Points, in no order, along strands that fork, close into loops and pass close to each other.
In the rows, zero is written as 128.
Two points are linked if the straight distance between their rows is under 141. Some points are linked to none.
Kob: [112 135 116  73 105 176 120 159 185 133 132 196 134 119 149 172 121 173
 112 224 145 140 100  72 136 122 102 161  89 137 131]
gos: [ 63  90 108 103 134 103 108 152 108 169  96 142 158 119  64  77 117 123
 125 132 132  69 179 157  87 106 155 120 108 114  81]
geva: [121 145 115 144 177 126  85 114 147 156  80  85 147 113  86 132 185 110
  92 119 102 133 123 191 111 105 186 158 140 131  73]
nedur: [138 145 106  93  86 176 181 121 113  94 117 107 151 170 124 126 155 116
 120 133 143  94  71 163 138 165 103 110 113 151 118]
zaf: [118 115 152 152 161  67  98 111 111 141 117 132 129 128 122 115 154  58
 154  99 142  96 170 136 119 109 153 115 125 126  82]
Manu: [123 140 149  96 123 155 158 106 172 120 123 172 117 119 183 133 106 170
 113 125 102 160 108  80 161 131 117 137 135  90 156]
Kizuz: [115 124 134 161 113 101 153 153  93 128 169 115 104  77 126  98  65 223
 157 138 115 161 142 128 102 123 117  97 146 123 186]
mokes: [148 139 118 114 186 125  73 137 160 185 113 137 121 141 126 108 213 122
 100 165 112  87 113 170 100  76 150 155 111  81 122]
mur: [163 105 103 175 121 112 159 131  92 103 178  86 115  87 102 181 137  96
 161 136 170 142 104 127 140 155  96 162 148 192 139]
beve: [ 98 166 143 128 112 108 196  98 106  91 128 124  89 167 164  76  98 146
 145 112 132 115  75 130 123 154 102  49 132 115 128]
ret: [177 150 123 167 146 159  76 137 137 142 162 154 132 119 164 176 145  93
 130  83  83 163 176  86 122 119 115 167 149 111 191]
Riror: [138 117 109 128 155 118  93 106 151 134 144 136 141 112  66 142 118  90
 119 177 177 106 100  52 123 118 121 177 100 179 129]
bilon: [135 112 123 114  91 112 171 142 103 121 142 146 124 171 166 148 181  81
 148 127 147  76 131 182 108 132  96 104 107  97  96]
Fibim: [141 105 137 109 157 141  67 139 152 126  94 155 141 113 139 139 160  95
 142 186 156 118 197 120 148 100 164 168 130 145  84]
Kes: [121 160 159  97 143 156 101 129 211 122  90 162 133 142 154 138  94 194
 110 135 105 173 109  79 151 111 127 129 134 106 126]
gura: [ 62 128 131 126 105 192 166 155 109  92 114 108 151  76 133 128  65 188
 109 112  99 193 146 149 133 146 141 134 136 138 104]
Nada: [138 143 133 122 120 105 210  99 116 120 159 113  75 133 185  77 152 155
 122  95 131 121  82 139 141 171 103 101 144 108 160]
sonu: [106 144 122 146 118 131  85 183 145 144 138 172 132 104 133 174 119 135
 144 126  94 137 194  85  81 107 123 154 112 110 120]
tis: [167 103 111 107  99 102 132 125 166 158 155 133 119 146 106 110 127 175
 141 206 162 112  68 106 102 121 109 110 106 146 184]
tivu: [ 60 119 152 111 138  95 146 136 117 163 131 169 108  86 131  62  87 179
 139 127 115 114 180  97 106 112 150  98 120  91 124]
fako: [ 92 150 124 155 166 119 138 115 150 142  90  80 131 100  80 137 143 137
  99 125 121 152  87 161 109 113 157 157 131 153  56]
baf: [179 122 118 167 125  97 124 118 132 116 170 111 128 128  89 164 120 106
 148 160 166 125  82  86 123 127  97 143 108 174 158]
boda: [119 108 130 126 105 156 197 127 129  87 159 145 127  88 172 147 112 156
 128 145 133 158 107  95 147 152 103 151 122 139 135]
Lan: [103 156 137 146 154 167 125 106 107 101 128  74 140 105 100  92  45 181
  90  65  97 188  92 127 152 153 144 110 160 143 145]
leke: [160 139 152 150 169  77 127  89 157 161 154 153  88 130 175 127 165 108
 121 114 125 127 117  72 136 109 113 138 127  92 153]
tasas: [ 87 106 162 133 128 132 135 112 114  69  96 121 133  95 132 116  73 137
 151 175 179 157 141 126 162 138 152 119 122 187  85]
Kopir: [ 97  92  93 104  98 123 113 161 108 181  99 121 163 153  44  89  96 153
 118 151 135  83 156 162  84 115 138 112 103 127 128]
retel: [154 117 115 117 119 175 169  98 124  75 167 148 141 123 169 159 127  82
 126 140 165 135  89  83 181 171  88 166 121 161 130]
nul: [100 145 137  88 153  95  93 140 195 179 121 205  97 112 156 139 157 153
 135 212 143 111 131  76 121 106 128 156 108  96 102]
Pobom: [137 127 101 124 152 131  71 134 132 159 139 139 149 118  69 116 134 102
 111 139 121  98 165  79 104 112 143 165 117 137 138]
voron: [135 154 118 159 214 128  64 107 163 181 103 122 126 116 149 119 222  83
  92 117  88 127 154 161 116  95 163 169 141 110 114]
Safo: [133 143 146 113 137 133 102  96 147 126  89 117 141 164 116  94 112 130
 105  93 107 118 120 127 143 125 153 111 131 112 122]
Pobo: [138 138 102 143  78 119 223 142  75  81 162  96 107 142 150 126 152 121
 187 124 169 118  86 145 130 192  62  93 139 160 132]
Bobi: [186 174 129 173 123 131 127 130 171 115 154 108 127 139 131 191 154 142
 139 110 105 168  65 112 109 104 105 134 122 130 141]
gisum: [155 143  95 129 140 127 153 102  83 110 157 104 103 180 137 118 167  39
 103  87 152  79 103 116 142 172  95 140 142 125 148]
zab: [ 96 145 159 143 116 163  97 156  90 118 119 114 146 102 125 115  80 142
 129  29  57 182 198 160 126 129 163  95 165 106 144]
Mivo: [130 151 150 103 117 179 169 106 165 115 117 156 128 127 205 152 158 140
 102  97  84 149 119 134 158 118 122 142 131  88 127]
busag: [137 109 104 153 114 112  84 144  48 108 151  99 145 129  56 135  85  79
 157  89 122 117 172 124 131 160 139 107 156 165 152]
bova: [108 118 150 117 117 105 123 148 147 139 134 160 103 100 145  85  68 216
 154 153 114 153 161  92 116 113 133  97 141 101 176]
Damil: [106 118 112  81  94 208 143 155 179 126 109 150 178 148 101 151 112 167
 100 198 153 144  64 110 132 131 112 139  77 164 113]
luze: [143 111 134 163 142  88  86 131  80 114 131  97 131 114  84 132 121  55
 163 106 148 125 177 134 135 137 156 122 151 175 116]
kimov: [181  87 114 130  85 109 118 169  94 143 154 116 119 138 138 131 132 154
 151 126 122 113 187 160 105 119 117 122 150 103 190]
Diz: [135 117  97 114 116 158 118 140 129 133 124  85 149 126  82  76  68 217
  98 117  94 144 103 138 123 140 130 131 159 137 209]
fisel: [146 123 138 140 123 129 144 125  88 101 123  94 108 129 165 126 150 101
 125  92 119 130 161 179 151 149 147 127 160 123 129]
gakur: [121  84  88 124 113 118 121 139  87 139 119 104 147 129  51 162 141  70
 145 158 176  77 126 170 118 127 118 160 118 183 104]
mef: [ 76  96 131 104 145 101 105 159 139 166  92 153 138 109 127  88 160 144
 129 146 106  90 192 163  86  94 164 128 119  82  76]
Ripa: [151 136 141 118 165 106 114 106 159 171 123 158 117 167 179 127 208  87
 117 130 116  86 110 166 115  88 129 116 103  52 114]
Mufud: [137 112 143 110 189  98 111  85 147 168 100 150 107 149 197  77 214  89
  96 126 135  91 142 169 160 114 144 133 145  72 104]
Sezus: [130 166 137 115 140 128 130 139 207 135 139 186 100 112 165 182 161 158
 139 209 147 144  76  75 125 108 105 163  89 130 103]
fosa: [156 157 137 172  85 115 144 145 106 114 125 104 136 162 126 198 138 109
 157  65  90 154 129 185  99 122 123  87 135 114 116]
sef: [133 154 148 134 148 163  76 112 147 133 100 153 159 158 145 176 153  53
 114  83 100 138 147 137 120  96 158 128 109  96  88]
Vafe: [127 114 107 149 101 119 174 143  62  91 158  80 114 103 113 103  88 189
 156 142 139 141 120 168 140 160 117  99 159 164 176]
Mun: [ 64 130 155 128 114 163 133 154  90 113 120 118 137  88 123  94  56 180
 126  91  95 169 185 149 124 127 154  96 135 117 117]
gopat: [141 147 160 155 109 127  79 144 133 135 102 123 157 172 117 180 119  93
 141  61  90 153 157 163  99 103 147  89 121  99  92]
gimaf: [121 149 108 172 148 127 146 115  94 139 149  83 117  84  98 148 131 114
 100  62  81 165 117 130 124 146 147 162 155 135 149]
Lapub: [157 129  87 135 109 129 113 128  57  95 144  89 126 186  89 137 131  46
 127  89 134  90 134 142 134 177 112 114 158 147 158]
nole: [151 146 136 141  97 144 103 149  99 120 123 100 138 144 129 128  97 133
 134  25  49 151 164 179 120 126 136 106 171  94 187]
zut: [152 135 113 153 125  98 201 107  85 103 183 101  79 129 158 109 153 100
 131  94 164 118  83 104 146 187  78 126 141 141 153]
ref: [131 154 140 117 142 152  86 135 178 145  97 122 142 153 109 123 109 175
  98 110  99 148 113 111 111 102 135 129 116 110 128]
ninit: [ 93  96 129 123 116  97 170 144 113 145 126 138 122 105 155 123 159 125
 139 133 122  97 158 180  92 116 128 133 114  88  89]
tugo: [115 163  96 136 136 150 173 107 141 145 107  68 146 132  69 126 137 156
  79 100 109 144  49 160 125 141 135 140 123 158 102]
Radom: [157 103 133 117 111 144  77 157 145 108 101 121 156 138 113 157 129 132
 146 188 145 133 169 140 129 103 149 146 124 158 118]
kos: [131 107  91  97 109 148  82 160 121 168 127 135 167 146  50 114 103 138
 105 151 125  92 151 100  97 113 127 141 103 127 158]
bif: [153 181 119 182 145 117 151 108 147 150 159  99 123 123 103 181 156 102
 108  70  86 157  68 120 101 120 118 143 121 123 131]
nodad: [ 77  86 140  94  84 170 166 149  97  74  96 140 147 111 157 135  94 130
 138 163 155 129 167 164 157 143 137 129 112 154  83]
kib: [120 143 137 150 148 160 135 111 114 101 136  82 120  69 145 111 101 162
  95  84  83 188 124 118 156 145 154 159 166 138 166]
kenen: [ 86 140 134 116 117  93 103 177 171 166 133 200 111 113 151 155 123 171
 150 172 116 118 167  80  79 104 111 136  93  88 107]
num: [ 88 118 155 146 147  71 157 100 103 120 140 133  96  99 144 112 113  87
 145 118 166 103 129 107 133 134 119 124 112 136  96]
Movor: [135 158 124 105 169 196  32 138 161 154  89 172 182 151 120 148 162  71
  96  95  85 125 181 129 120  92 175 147 121 103  97]
bep: [ 54 109 122 130 161  87 127 136  96 166 130 131 129  75  67  50 100 132
 131 114 134  88 175 122 100 118 160 125 118 134  99]
niza: [108 133 156 145 181  41 149  71 137 162 145 139  82 114 148  88 143  98
 122 102 142 100 108  75 132 124 129 121 115 101 124]
Guvo: [130 108 145  86 143 133 129  90 107 103 140 154 114 120 172  79  96 117
 117 118 140 122 149  78 210 168 130 126 161 114 166]
mirut: [150 100 120 157 111 117 151 132  78  75 156  79 114 106 127 131 107 136
 156 149 170 149 114 141 160 167 116 127 153 187 151]
Voki: [108 114 121  93  74 179 158 139 114  81  92 124 159 163 136 127 103 140
 121 141 134 113 129 176 146 156 122  99 116 149 105]
binen: [131 123 150  86 101 110 163  90 148  92 118 152 102 177 168  95  98 152
 143 160 157 114  79 112 169 158 112  62 134 128 146]
vepu: [144 107 136  95 133 136 135  99 133 123 138 177 126 144 152 149 134  72
 126 159 170 102 118  86 164 133 106 149 107 124 124]
lus: [156 149 135 154 123 146  65 164 155 116 146 169 126 109 177 195 131 131
 151 134  96 165 185  80 121 112 120 164 138 118 154]
lugiz: [132 119 153  85 170 124 111  81 152 154  98 177 125 138 174 103 164  89
 114 143 147 105 154 109 184 125 145 144 140  90 112]
netol: [110 143 164  91 160 110 106  71 156 135  84 171 137 160 137  99 125  94
 111 117 131  97 118  90 173 118 150 102 116  94  96]
rizu: [107 122 149 155 129 121 115 114 118  88 122 124 143 131 107 104  36 163
 150 153 164 154 104  96 147 133 123  76 118 171 127]
Rit: [169 148 158 175 131 130 143 116 158  95 132 120 119 116 178 189 163 103
 145 126 124 175 116 129 138 114 132 148 134 142 107]
Dinor: [170 108 113  99 114  92 178 125 166 173 173 145  93 127 152 120 198 146
 144 197 178 114  67 130 108 119 103 129 105 124 134]
nov: [138 137 112 168  67  99 185 160  65  97 151  93 114 152 126 170 131 122
 191  97 125 124 125 184 110 156  91  70 144 143 132]
sefu: [181 144 128 147 152 131 106 122 143 177 162 153 112 146 173 145 178 104
 115  96  99 125 157 108 115  99 109 154 130  79 184]
robel: [135 107 104 124  97 125 140 135 138 150 124 105 138 144  73  93  92 203
 122 182 145 124  87 133 104 133 124 107 120 156 174]
timet: [149 119 104 145 120 128  74 151 126 136 104  98 160 151  40 185 135 102
 148 162 150 125 123 167 109  95 146 137 113 175  96]
tezo: [120 112 111 113  94 163 135 147 151 131 111 115 175 171  62 140 104 148
 117 181 167 116  75 137 122 126 110 116  82 174 117]
Noro: [162 121 113 109  79 149 144 162 116 140 129 104 132 152 131 127 138 176
 125  88  75 117 147 200 100 118 122 120 151  86 186]
Kun: [ 86 137 136 142 142 170 145 111 120  93 119  97 156 129  97 101  29 173
  97 114 139 172  69 107 149 161 120 100 126 171 117]
Nep: [ 84 101 157 117 159 127  97 122 138 100  96 142 141  67 118 110 105 113
 145 176 167 145 185  98 166 116 172 154 132 184  68]
Paroz: [188 123 133 120 154  81 154  94 177 167 169 144  73 125 176 112 190 137
 120 165 172 131  81  96 137 118 109 148 132 107 149]
Goz: [162 112 109 114  95 122 161 149  77 100 124  97  97 181 163 118 191  91
 139 114 159  86 149 209 133 159 113 111 157 116 120]

How many points has the smallest loop of links through each point below? Write 0 if it is on no loop.
Riror -> 13
lugiz -> 9
sefu -> 15
Mun -> 0

A fork is a point with three links, a tip a point with one. Leave the first point through the second and follow the links. Name the first fork or tip that comes.
baf / mur -> gos
niza / num -> zut
Rit / Bobi -> tasas
ret / lus -> robel
robel / tezo -> leke
tugo / fako -> lugiz
rizu / Kun -> Rit
